A landscape with many valleys, sampled at points; each row gives a point and its height.
From any point a ball rolls to the lowest of the 2 points nearest to it. It stops when none of these is lower. Distance is the straight distance between rows; heights are no part of it.
Bilu height 46.0: [  7  10 -22 -18  18   9 -20  22  15 -63  35 -23  28  41  20 -41   6 -19
  -7  -5   7  10   6  57   6  27  -8   8 -25 -15 -21   5   7 -12]
nemut height 54.7: [-40  65 -15  11  -8  48  14  33   4   2  28  56  -5  50   2   6  19  -6
   2  39  16   6   1  13  -1   5   1  -1 -10   9   1  -8  39  32]
bisut height 58.0: [-16  20  10  24 -15 -20  35 -59 -30  -9 -34  -5   1 -10 -51  -1  29  13
 -43 -59  40  -2  27 -33   2 -10 -18  36  29  18  14   1  95  14]
dogi height 51.8: [ -9 -40  -1  -9  10 -19  12 -69 -23 -19   2 -34   1   1 -31   0  -3 -14
  20  -4   2   9 -16  10   9   5   2 -11  65 -10 -25   6  -7   3]
vuta height 39.5: [ -1  49  23   9 -34  20 -16  49   9 -15  11   0 -21   8  31   6   0  17
 -15  24  -5  39  33  15   7  35  30  -9 -44   9   0 -15  30  24]
vuf height 25.3: [-29 -16 -18  24  75 -13   5   0   9  38 -22  34 -25 -13  34  16 -12  -1
  -4   5  -4 -27  -8 -14 -35  26  -1  -4  14  -3  34  -2 -20 -26]
Kanas height 60.4: [ -6 -21  21  -5 -39   6  23  -9 -28  72  -6 -22 -43   1 -13   6  56  63
 -27  -9   6 -38  -1 -37  41 -38  -5  17  26  35  12  16 -28 -21]
Piz height 22.5: [  9  11  13 -21 -10  57 -25 -17 -25  -7  26 -37 -66  24  10   9  -2  26
  27  41  12  42   0  15  39  16  19 -19  41  19 -26  -1  -6   2]
bizun height 39.9: [-16  41  14   2 -34  30  -3  15 -35 -11  31 -45 -69 -46  31  -4  -5  20
  -2   2  53  34 -34   0 -13   5  20  46   5  -1 -53 -19  47   4]
puf height 38.3: [ 21  39   5  19   4  44   5 -17  25 -22 -33  18 -47  21   9  13 -11  33
 -27 -27  20   9   6 -28  31 -19  22  -8  -6  30  58 -13  -3   0]
Lenut height 19.2: [ 29 -10 -35   1 -45   9 -20  55  27 -17  35  26  63  17  -3 -10 -15 -42
  16  -4 -18 -24 -30 -28   1  -8 -37  14 -34 -23  26  28 -13 -33]
mog height 14.5: [ 10  48 -23  15  17 -27 -13   8 -10  18 -44  38  -6   1   1  -5 -26 -17
   1 -24   8 -38 -32  11 -24 -18 -30   1 -36  13  34 -32  24  26]
Zetef height 66.4: [ -3  -1  27  -4  -7  35  12  -3  17 -33  11 -19 -18  19   9  -1  12  62
 -40   8 -10  22  36  -3  52 -18 -17   0  -1  13  -4  34 -36 -10]
fune height 34.7: [  0 -10   4 -15 -27 -23  -5  -3   7  21 -30 -42 -16 -58   1  -4  37  -5
   6 -79   6 -36 -47  -3  -2   9  10   1   4  23  35  -9 -35 -15]
guzom height 35.4: [ 53 -10  10  21 -77  16 -48 -20 -35   4 -30 -24 -41   7 -40  -5 -15  -1
   2 -23  24  18 -17 -57  24  -6  -1 -11  10  13  23  -5  80 -15]
Kopus height 31.0: [-15  13  -7  24  -6  14  20  28   9  20 -34  41   7   9 -11  28 -26  21
 -16  13 -33   9  40 -29  17  12  -2 -37  -3  14  51  24   4   4]
lovi height 63.6: [ -9 -15  40 -24  -8   9  28  11 -27  34  32   3 -28   6   6   7  33  40
 -20  38   5   8  19  28  13 -42 -11  27  -9  27 -49   3 -16   5]
bugis height 58.4: [-24   1 -33 -13  -7  16  19  32 -40  29  11  69  27  22 -51  14 -36 -64
  14   7  -1  15 -11  -2  14 -17 -20 -12  13  24   2  23  39   7]
leleb height 46.8: [ 17 -28  10 -33  30  15 -33 -49 -37   8 -47 -62 -56   2 -33  -7 -36   8
  11 -33  46  14 -55  26  39 -26   1 -20  41  18  -2  -6 -15 -23]
pil height 59.7: [-31  36   1  26 -15   9  25 -15 -29   4  -5   4 -30  -4  -9  -4  14  23
 -52 -22  52   9  -6 -36  -5 -19 -12  56  10  15   3 -12  81 -13]
Gupek height 24.3: [ 43 -33  10   3 -88  -4 -25  14 -15  60  38   3 -17  19  -2  -2  14   7
 -10  50  -7 -22 -13 -33 -13 -18  -1  21 -20 -19 -27 -14  38 -25]
zumo height 47.9: [-16   4   4  -8 -34 -33  36 -18   0  32  -4  33  20 -15  -9  14  53 -36
  10   1 -27 -14  38  22 -33  27  30 -32  20  10  12 -24  23  37]
zin height 68.6: [  3 -25  -7  -3  33  44  20   1  26 -40  38  10  50  24 -12   7 -44  24
   5  33  -7  12  22 -15  32 -16 -24  29   8 -33 -22  57 -70 -28]
par height 40.2: [ -3  37  -6  18   7  52   4  30  25 -30  34  38 -17  -3  25   7 -33  29
  21  38   7  18  -5 -19   5  -5 -17  17   0 -10 -17  42 -36   0]
Zuv height 54.6: [  1 -20  15  -1  21 -82  21 -43  -6 -19 -42 -36  35 -62 -20   4   0   8
 -20 -19 -12 -12  15  -4 -23 -26  -3  18 -11 -11 -15 -12  -9  43]
gasep height 40.9: [-36   6 -13 -20  29 -21  34  30  18  20  -3  -8  70 -28 -20  21   1  31
  -9   6 -44 -35  11 -19  25 -13 -52  14 -23   6  -4  43 -75  -3]
tidu height 37.9: [-13  53  -9   9  54  28  13   0   7 -36   4  33 -24 -16  19   5 -29  20
   5   5  27   5 -28   6   4 -35 -34  36   4  12  -7  19 -42  15]
zub height 21.3: [ -6 -14   2   1  53 -13  -4   0  17  65 -34  47 -16   7   9  23  -3  13
  11  27 -24 -50   3   1  -3  -1   3 -31   3  18  40   8 -72   6]
daf height 50.8: [ 24 -50  33   4 -40 -48 -17  11  -2  33 -13  -9  -8 -49 -14   6  24 -17
 -30 -11  -3  26  33 -43 -45 -15  30  16 -13   0  -2 -19  45 -29]
Saz height 38.1: [-27  26 -24  -5 -19 -26   9   6   3   1  -6 -48  32 -30  17 -19  41  12
  -1 -59 -10 -58 -29   8  -3  33 -48   6   4   1  22  12 -17 -16]
bem height 29.2: [-25  61   6  14   1  47   7  35 -27   8  45  27 -50  17  44 -17   6  38
   4  25  43 -15 -24   7  -6 -22 -43  48 -36   5 -41  -4  33  14]
zis height 56.7: [-40  40 -34  -1 -12  20   4  63 -12  12  10  49  41  48 -20   3 -16 -47
  -7   2 -12  10   6  13   6  30 -19 -18 -25  13  14   5  62   4]
Gam height 58.3: [ 42 -60  23 -23 -39 -30 -46 -19  33 -20   9 -89  37  -1 -14 -15  27  -4
  29  15 -35 -21  -3 -31  30   6  33 -26 -20 -22  -9  -2 -42  -3]
lenum height 22.7: [ -4  12 -22 -19 -11  23  44  35  -2   3  48  62  54 -20 -13  33 -29 -17
   9  58  -8   6  31   2 -10 -41 -14  24 -28 -14 -28   9  -9  23]
toti height 46.7: [  6  -5  -6 -33   1 -23 -29  19  54 -54  22 -33  43 -13   8 -35  57 -30
  -1 -34  -3 -11 -21  30  -3  -6  -7   9 -23  -2   0   7 -64 -16]
gumo height 52.5: [-11 -44 -11   5  -1   2  33 -53 -17   6  51  -5   7  22   4   6  21  -8
  10  50  14 -18  -5  12 -29  16   7  27  30 -46 -44 -18  37  -9]
ton height 40.0: [-17 -40 -19 -16  43 -41  43 -57 -31  41  -7  25  44  13 -37   7  -1  -5
 -17  23  -9 -36  40  22 -12 -13 -20  -4   2 -16 -29  -8  30  25]
Nuta height 56.3: [-16   7   8 -11 -62 -15  17  37 -42  -6  16 -55 -14 -61   2   2  -5   1
 -18 -31   6  47 -14  -3   9  22   7  31  23  15 -15  15  23 -21]
liden height 48.5: [ -8 -24  15 -26  35  -8   0 -26  34 -55   1 -26  21  16 -13 -22  34 -20
 -14 -35 -12  26  12  40  24 -19   3 -18  19  14   3   8 -52 -11]
pobu height 42.9: [ 11  31  -5 -33 -31  22 -23   1 -44 -13 -12 -63 -62 -21   6 -19  -8   8
   6 -18  67  18 -59  54   6 -11  16  10  -1   0 -27 -30  51  -3]
lozuz height 52.0: [  7 -13  34 -22 -10   0  11 -15   3 -16 -30 -17 -15  -9 -35   6  37  -4
 -40 -72  15  38  18   6  30 -44   8   4   2  56  29 -13  -9 -17]
rop height 47.6: [ -7  -6  18 -19  73  12 -25  23  16 -18 -16  -9 -45   3  20  -2  -9 -12
 -13 -13  10  53   5  57   2  12  34 -11   1  32   7 -10 -48 -33]
pud height 54.0: [ -4 -61 -11 -31  -6 -11 -15  43 -23  28  31 -28   5 -31  -4  -5 -24 -46
  27   4  13  26 -58  23 -23   6   7  23  13 -24 -41   3  -5 -60]
fov height 51.1: [-31  33  -4  40  -2  13  28   9  11   0   8  35   2 -11  25  37 -19  34
  -5  63 -12   6  42 -50 -23  29  22   5 -11 -33  -9   3  35  41]
zak height 38.0: [-16  29  -4   0  32  -3  12  41   2  25 -25 -10   3 -25   7  19 -23  54
 -15 -17 -22 -18  -9 -14  34  -5 -38  11 -17  30  26  40 -77 -12]
Zume height 18.7: [ 25  22   4  32  15  12 -14 -25  22 -11 -18  55 -24  15  13  18 -32  21
  -1  49  16 -19  -5 -32  -8 -42 -14   1 -22 -11  16 -12  -2  31]
Kom height 19.6: [ 25  62  -2  23 -13  -5  -2  24 -12  26 -13  52 -22 -14  24  10 -14  28
   1  30  15 -45 -19 -16 -25 -48 -34  26 -55  11  13 -27  15  43]
Fadek height 19.0: [ 42 -58   6  11   8   5 -31 -32  53  12  20  18   5  47  20   4  16   0
  23  63 -23 -35  11 -24 -17   0  17 -20  -7 -43  11  -8 -43 -14]
kizo height 32.4: [ 23  -7 -11  -8  -3 -17 -12  17 -20 -30  33 -20  20 -51  -2  15 -61 -46
  51  31   8  38 -36  -3 -35   8  15  35   7 -33 -47 -15  -1   5]
zila height 45.7: [-19 -29  -3 -21  23 -42  28 -45   4  22 -21  55  38 -36 -29   4  24 -67
  24 -33 -40 -17  26  15 -32   5  25 -47  34   2  -4 -11  -7  41]
sebol height 50.2: [-27   4 -21  -8 -15 -20  43  -6 -13  20  43   9  16 -18  12  13  38 -19
  25  28  -8 -18  -6  32 -28  27   8  13  36 -12 -20  -6  -4  19]
duna height 56.2: [ -2  -4   5  -5  18 -32  20 -26 -12 -24   7 -34  20 -24   8   2 -13  34
  -7  16   1 -20 -10  14   1 -10 -31  35  -8 -19 -41  10 -21  27]
Tez height 58.5: [-12 -66  11   5 -39   7  10 -32 -35  67 -11 -18 -22  17 -31  -3  48  18
  -5 -27   5 -30 -13 -30  29   4 -11 -16  53  24  13  27  19 -33]
nasep height 50.1: [-12   5  -7 -41  -5  11 -14  30 -31  20  11 -14 -25  36  -6 -30  15 -28
   8   4  33  15 -40 105   6   5   5  -9  -8  11 -33 -22  31  -5]
gusal height 27.2: [ 35  -6  38 -30  14  30 -49  -7  -8  35   0 -31 -76  -3  22  14 -10  34
  45  46   6  14 -17  27  11  -1  26 -22  18  20 -23 -19 -68   4]
Zofib height 33.5: [-22  51   5  12  40  12  18  -2 -43  36  -3  16 -53  27  33 -10   7  48
   2  35  42 -31 -13  48 -19 -10 -14  19 -26   7 -35 -37  41  44]
Logim height 42.0: [-49  38 -42  -6  66  -3  14 -29   7  -7  -4  39  14  46  -1 -40  18 -42
  10 -46 -11 -16 -11  57 -12  40 -15 -30  30  -7   2  -5   1  -1]
zek height 13.8: [ 37 -21   9  14  26  -9 -37 -69  31   3 -24  26 -19  40   3   0   3   2
  16  38   4 -46 -24  -5  -5 -30  -4 -26  -1 -14  21 -24 -31  19]
Rin height 62.1: [-20 -24  11 -26 -20 -17  30  11 -11  62   8   9   7  -3 -22  12  56  27
 -18  20  -8 -41   3  -9  20 -48 -22  14  -3  28  -7  14 -38   0]
Zap height 35.5: [ 26 -17  -7  -4   9  14 -33  31  53 -31  41  19  21  -1  25  -5   9 -32
  28  26  -9  13  -9   1 -23  -1  11   9  -8 -18  -1   7 -57 -29]
bere height 49.7: [-41   3 -18  13  56 -49  22   1  -7   6 -40 -16  60 -38   8  -9  -1 -16
  -1 -82 -38 -35   5   3 -30  47 -40 -24  10  -4  14   6   7  -4]
fak height 40.1: [-11  56 -42 -28  62  -4 -13 -13  19 -27   6  45  28  44 -10 -38 -11 -33
  23 -13  -8  -2 -10  78   7  16 -17 -17  10   0 -14  14 -59  14]
tadat height 56.6: [-20 -27   6   9 -49   1  30 -32 -20  15  19 -23  -1  25  -5   2  43  18
 -17   3  -6  -4  20 -17  19  31  -3  -9  50   0   5  18  35 -16]
nid height 43.2: [-11 -69 -15 -39   8 -39  36 -31 -22  46   5  33  84 -33 -58  13  10 -59
  12 -13 -31 -33  47   5 -10  -8   1 -17   4  -3 -27  -1  10  32]
fop height 17.4: [-13  18  24  29  48   2 -10 -11  13 -52 -21 -16 -22   6  18   9 -25  10
 -27   9  14  63  37 -10  -3  13  50   0 -21  -5  -1 -26  35  32]
kur height 53.5: [ -3 -47   4  13   4  21  -4 -52   2 -50   8 -19   3  11 -30  -1  -9 -25
   4 -10  13  52  -5 -53  15 -21  -6  -4  66  -5  -1  15  21 -31]
Vop height 8.8: [ -4  26 -26   6  28   7 -17 -10 -10   2  -8  24 -31  24   4 -16 -12 -29
  15  -4  27 -13 -48  34  -6   0  -6  -7  11   7  10 -16  11   3]
kazem height 38.2: [ 14  20 -31  -6  54  20 -32  12  43 -29  23  42  22  26  10 -13 -23 -21
  38  24  11 -12 -25  35 -10   9 -22   7   2  -8  -8  29 -74  -8]
zotef height 22.2: [  1 -18  18  17 -23   4   3 -15   9   2 -42  49  30  19 -35   0  10 -43
  12 -40 -43  17  50 -12  11  30  33 -76  21  17  28   8  40  32]
sifus height 48.0: [  9 -54  -2   1   8 -42   6 -10 -24  12 -10 -17  44 -10 -16   2 -30 -50
  38 -11 -28  -1  12  16 -25  48  31 -29   7 -28 -16  -5  28  19]
Ponu height 56.8: [ 38 -41  31   3 -32 -23 -23 -16  24 -52  -6 -50  30  -6  -8 -10  15  -7
   0 -17 -22  37  29 -39  13 -23  25 -23   4  -8  17   0  -5  -1]
Dovak height 16.8: [ -8   4  10  40  32 -14 -15 -27  25 -28 -46  19  11  32  -5  -7 -11 -25
  -1 -23 -17  24  47 -17 -11  36  59 -56  -7  -9  39 -22  57  43]
fabu height 28.7: [ -7 -35  -3   4  49 -43  -6 -10 -16  40 -31   5 -20 -48   4  15 -33 -25
  27  10  11 -18 -38   9 -48  13  15  -3  19 -14  -1 -12 -19  -2]
sevu height 50.3: [ 12 -38  26 -15  15 -29 -14 -43  19 -32 -38 -52   1   4 -13 -31  38   2
 -41 -62  17  -7  -7  23  12 -29  -1  -9 -19  12  13 -20  -4 -13]
fuf height 48.4: [-10 -23  10 -22  68   4  -7 -35  -8 -29 -33 -45 -46  -5  -3 -13 -11  -9
 -15 -49  39  40 -19  53  13 -11  22  -6  29  15  -2 -18 -13 -31]
kuger height 22.8: [-34   7  -3   9  14  50  54  24 -12   9  45  36  16  34   7  24 -27  45
 -15  62 -13  14  53 -10  19  14 -18  19  -9 -21 -34  38  13   0]
riv height 36.7: [-26  29 -11   5  59 -22  27 -37 -27  25 -25  33 -12  24  -3  -2  -1  11
 -19  24   9 -18  13  42 -20  -6 -11  -2  -8   1 -16 -32  34  43]
Zeg height 56.1: [ -1 -40   4 -21 -45 -20  10  40 -20  14  50 -46  22 -46  -1   2 -12  -4
  -6   8 -14  17 -17 -10  -7   9  -2  46   2 -22 -50  16 -12 -36]
bedul height 28.4: [ 24   5 -11  -6 -23 -18  10  22 -21 -12  25  22  42 -29 -14  34 -54 -38
  29  49 -10  27  10  -4 -23 -10  12  23 -28 -21 -32 -11  18  39]
Debe height 10.8: [ 30   6   8  13 -11  20 -21 -14 -14  52 -15  18 -66 -12   8  30 -19  15
  44  33   7  -8 -33 -40   0 -13  24 -15  42  18  28 -13 -35   0]
vid height 52.9: [-30  50   0  26   6  22  15 -25   1 -17   5  34 -12  19 -10  29  -7   8
   5  54  13  25  22  -7  -7   8  32  -1   0 -16 -20 -21  43  70]
Biri height 34.9: [  0  65  -7  29 -12  40  43  11  10  27 -55  47 -18   9 -17  31 -17  50
 -22 -26  -4  -5  30 -35  29 -14   5 -26  -3  41  77   6   1  19]
todop height 30.9: [ 37   4  11  17 -97 -11 -30  11 -35  40  -7 -18 -32  15 -11 -16  10  22
 -24   4  27 -22 -11 -24   2   3  -9  12 -20  -1  10 -11  88 -17]
dagig height 14.2: [-21 -25 -15 -16  13  27  41  45 -25  12  53  31  38   6  -6  21 -42  -7
 -31  44  -7  27  41  -8   6 -14 -14  47 -24 -14 -39  18  20 -26]
likom height 51.7: [-36  33 -14  -1  22 -45  57 -20 -27  17 -45 -23  16 -59  -6  10   9  15
 -10 -81  -9 -25  -2  16 -13  15 -18  10  21  25  17 -10  -7  15]
gikop height 53.0: [  7 -29  25  12 -13 -63  20 -15   3 -25 -12 -22  33 -66  -6   5  15  -6
 -36 -15  -4  23  45 -46 -36 -25  12  28  -8 -10  -3  -5  28   4]
biz height 26.5: [ 22 -15   6  31 -33  -2  -2  -3  30  20 -52  60  31  14 -20   9   4 -12
   8 -17 -41 -36  36 -40  -1   4  -2 -69  -8   6  66  12  15  25]
sef height 67.5: [  9 -39  25   5  16   6 -10 -23  30 -38   9 -34   3  -4   2   1 -20  42
 -25  12 -14  22  13 -49  36 -29 -11  16  13 -18 -11  39 -62 -32]
lepu height 43.8: [-25   4 -32 -10  36 -30  31  14  19  36  -1  12  85   4   1  17  16  12
  -3   8 -56 -55  37   3 -14  11 -50 -18 -28 -17  10   5 -35  -3]
Ves height 45.6: [-16  22  10  -7  33  53 -14  61  25   5  11  39 -55  12  29   4   5  -1
 -20  -4   8  44  -3  12  11  -9  16   9  -8  46  20   5 -39 -42]
Tepus height 45.8: [ 17 -54 -15   9  -2 -33  -9  11   6   5  20 -17  41 -13  15  -2 -14 -35
  31  11 -19 -24 -16 -11 -38  38  17   9  -5 -47  -4  -1  -1 -22]
Lek height 54.5: [-20 -22  -3  10 -32 -17  23 -61  -3 -26  25 -32  11  11   8 -24  60  -8
 -17  -5  28 -26  -4   9 -24  19  -2  12  37 -33 -14 -19  58  -7]
zupo height 30.6: [ 37  16  45  -7   2  22 -30  20  23   7 -12  -4 -61 -15  36  17  -5  50
   0  15  -9  13  18  11  15 -11  20  -6 -40  27   3 -13 -64  14]
Resi height 65.0: [-28  39  21  -4  -3  21  41   5 -21 -10  12   6 -15  14   5   7  15  43
 -36  10  11  30  32  24  29 -16 -15  21  -1  27 -17   7  13  22]
rolub height 11.4: [-39  60 -11  40  47   0  -1 -26  16 -44 -44  -2  -9   8   3   8 -25  -6
 -14 -35   9  29  20 -18  -2  44  53 -14  -1  -6  31 -24  39  54]
buzus height 42.4: [ 33  21  24 -12 -34  -5 -27  41  32 -14  18   1  11  18  40 -14  27  17
  -9  26 -18 -14  25  36  -9   3  -4  -6 -71  -1  -5 -22  -9  21]
vete height 35.1: [ 46  10 -12  15 -23  41 -75  24  25 -14  26 -13 -48  22  48 -17 -22  25
  10  34  -6  -8  -4 -23  12  37  10 -13 -20 -26   1  24 -17 -27]
Zet height 23.7: [ 28 -19 -13  13   9  27 -19  17  34  21  26  44  22  68  20   2  -9  17
  15  62 -25 -42  13   1   3  14 -12 -11 -31 -29  14  12 -25 -16]
Gazi height 36.5: [ 13  14   3   3 -27  21 -32  31 -16 -38  40 -42 -30 -29  23  -7 -38  -9
  13  22  18  58 -24 -13 -13  15  19  34  -6 -25 -51 -10  34 -12]
tipas height 17.5: [ 22   0  -4  19 -52 -10 -15   1 -18  54   9  26 -39 -11   9  11  13   3
  21  39  11 -33 -35 -30 -24 -20   4  11   6  -2   9 -16  17   0]
zod height 50.0: [-10 -10  -3   6  19 -36  10 -56 -30  10 -41  -2  -4 -13 -22  -6 -26 -28
  40 -36 -26  -7  -7  23   0  48  24 -50  53  -6  -3   0   0  40]
Mula height 44.0: [-20  -1 -44   7  50  -8  -9  -7  27 -48  22  -8  34  26  23 -45  17 -37
   8 -30   9 -15 -19  36 -31  47 -17   1  11 -30   2   6  13 -27]
sirel height 52.1: [-15 -32 -22 -31   0   1 -19  28 -22   9  14 -14  -2   0 -12 -32   6 -57
  20 -35  35  -1 -78  62 -12  -1 -17   1  14   0 -15   5  18 -48]
dulu height 47.8: [-33 -28 -12   5  31 -27  27  -5   4   9 -24  25  68 -11  -6 -11   3 -39
  19 -62 -62 -20  32   8 -12  60  -2 -53  27  -5  11  21   2  15]
filuz height 40.7: [-27 -20 -12 -15 -21 -36  11 -12  20  -7   0 -66  79   0 -23 -32  50  -3
   3 -50 -29 -72 -25 -14  26  29 -47  -3 -13 -13   0  27 -21  -9]
Vuze height 53.9: [ -3  -7  28 -12 -38  -4  23 -12 -20  11  -8 -31 -37 -44 -11  19  38  11
 -16 -36   9  36   8  -5   6 -11  27  16  36  41   6 -12  -5 -12]
Gid height 28.8: [ -6  24 -30  35 -27  24 -33  58  38   5  29  56 -20  -8  35   4  -1 -43
  10  20   1   3 -34 -54 -44  17  16  12 -11 -18  30  -5  17 -31]
venu height 55.3: [ 21 -28  29  11  -7  17 -19 -25  22 -61 -26 -25  11   2 -31   5 -13 -18
   8 -23 -14  87  38 -59  17 -27  29 -36  40  12  31   2  10  -9]
Lib height 44.8: [ 20  12  20 -26 -42 -33 -29  34  39 -42   5 -41  47   0  10 -34  48  -8
 -21 -38 -17 -15   8  25   7 -12 -11  -6 -58   9  22 -13 -18   6]
Muva height 53.8: [-13  56   0  -4  -9 -23  65 -20 -51  35 -33 -38 -11 -34  -9   8  21  63
 -32 -60  26 -32   9  10   8  -9 -19  38  14  38  10 -22  27  20]
Sut height 32.1: [ 37 -36 -21  -6  25  27 -74  16  23  -2  22 -22 -24  54  36 -32  -9   2
  18  35   9 -22 -14  33   1  53  10 -24 -14 -31  -7  16 -19 -52]
bub height 45.0: [ 29  21 -10 -20 -10  11 -21 -19 -45  -8 -33 -44 -57 -34 -25  -1 -42  -8
  24 -50  52  20 -70  13  21 -27  12   7  26  29   6 -23   8   0]
tuge height 31.7: [-13 -11   0 -11  36  -6  21  10   0 -32 -34  33  46   1 -51  12 -62 -28
 -17 -22 -21  45  27  -7  38 -41 -18 -23   8  18  14  41 -22   5]
Tufu height 43.0: [  8   1  -4   4 -14  48 -25  52   6  11  28  34 -31  19   4   9 -36  -5
   7  27  -4  35 -18 -32  26 -13  -7  -1  13  10  12  37 -30 -47]
tum height 38.5: [ 40  31   2  19 -37  26 -25 -28  -1  -7 -37  14 -48  14 -23  17 -11  -8
  13 -17  24  21 -12 -33  18 -22  25 -20   6  32  46 -28  37  20]
vif height 33.4: [ 46   4  19 -23  -5  -2 -59  28  10  -3 -29 -68 -53 -38  34  -7 -17  29
   1 -22   5   6 -17  23  12  13  39 -10 -40  10  11 -14 -53 -13]
fis height 32.5: [ 19  -9 -18  27 -18  37 -22  35  68 -34  53  43  16  -2  34  -5  -4 -33
  18  38 -15  22   0 -60 -43  -7  26  17   1 -53   5   4 -17 -43]
segi height 24.5: [ 17  17 -17  23 -70  13 -23  41  22 -26  18  31  12  -2  -1  -4 -11 -38
  -1  -1   4   8 -27 -56  -4 -20 -17   7 -16  -7  35   9  35 -21]
Pimo height 16.2: [-11  19  -5   1  -7  36 -13 -17 -30  22   4  -2 -61  22 -10  10  12 -22
  27  16  27  31 -25  16   8  19  42 -20  48  23   1 -28  33  11]
Pel height 48.7: [ -8  33   1  18 -29   2  42   3  19 -11  13  18  29  -6  20  13  19  52
 -18  34 -21 -26  34 -17  -9  -6 -29  11 -10 -23   2  11  -3  23]
bupe height 23.0: [-16 -16  16  24  60 -31   8 -37 -10 -44 -46 -29  10  24 -15 -18 -18  -1
 -46 -33   8  44  48   0   4   4  18  -9  -6  -5   1  -8  65  11]
rerok height 35.0: [-20   4  -2  -2  70   0  11   4   7 -12 -29  22   8  -2  -9  11 -43  13
 -25 -12  -4   3  -6  -4  29 -36 -41   6   0  23  20  37 -62 -11]
Tem height 16.7: [ 15 -14  15   3   1  11 -11  -9  -5  58  -9  22 -32  20  -3  24 -10  37
  25  53 -11 -35 -12 -25  32 -21  -4 -20  20  16  15  22 -69   9]
kebuk height 32.0: [ -1 -38  17  -7  17 -35 -10  17   9  22 -25 -20 -25 -71  16   9  13 -14
  -4 -37   5   5 -31  -9 -34  -3  29  12   4  10  13 -16 -48 -36]
vokek height 56.0: [-12  37   6   5 -10 -18  55 -49 -24  32 -51   3  21   1 -38   1  40  42
 -38 -83   6 -40  36 -12  14 -20 -40   3  17  41  36  -6  40  15]
reki height 27.9: [-28  -2  -1  12  45  -9  44 -36   5 -58 -25  17  43   9 -38   5 -28  -8
 -30 -10  -5  48  52 -17  16 -27   1 -10  24  -7   3  21  20  24]
revol height 48.1: [  6   3  -2 -30 -13  28 -29   3  -2 -43  29 -20 -12  64  -5 -39  24 -41
 -14   6  30  35  -9  70  17  -2   8 -12 -14   2 -26 -25  46  -8]
luni height 28.3: [ 36 -18  -5  -9  -7  47 -36   4  16  10  59   1  -6  61  32 -18   5  32
  31  62   4 -43  -5  33  11  26 -17  12 -36 -32 -39  17 -32 -16]
sep height 46.2: [ -5  33 -29  11  16  -7  21   0  41  -8  13   2  62  24  30  -4  30  43
  11  21 -44 -46  42  22 -11  45 -27 -15 -15 -30   6  15 -38  15]
nusa height 36.3: [ 33  34  25 -10 -30  26 -50  61  -1  -1   1 -34 -72 -17  52 -13 -14  26
 -16  -3  11  28   4  25   2  25  36   3 -61  11 -11 -27  11 -12]
sakal height 57.6: [ 26 -28  16 -22 -38 -16   7  -9  -5 -13  41 -34  27 -13 -10  10   7   4
  14  33 -12   2  -5   3   3 -15   3  26 -12 -22 -48  -5 -24  13]
bineg height 48.2: [ 36 -50  11   4 -50 -33 -28  29   6   7  23 -29  15 -30  17  -6   3 -40
  19  13 -15  23   1 -27 -54   9  45   7 -11 -36 -12 -28  31 -28]
luri height 43.3: [  9 -71   3  -2 -39 -40  -7  -7   7   7   3 -50  63  -8 -16 -24  24 -20
  10 -30 -20 -51 -23 -25  -2  24 -12  -3 -16 -34  -7  11  12 -19]
pefa height 24.6: [ -9  96  -7  12  -9  35  12  63 -17   4  14  40 -16  -6  35   3 -22  40
  11  14  14 -13 -15   8   2 -22 -51  28 -47  21  -5   9   0  31]

Call two points neighbours if one is among the 2 nearest of the other. Go from one point of each pair to the other, from neighbour to neighbour, staying as low as possible. Name the highest point that can't be avoided.
zek and Tepus | sakal
Lenut and zek | Nuta
zek and Vop | Kom
Debe and dagig | fuf
rolub and Debe | tum

For each start below, name the point where the ball stops.
Gam | Debe
fuf | dagig
lozuz | Vop
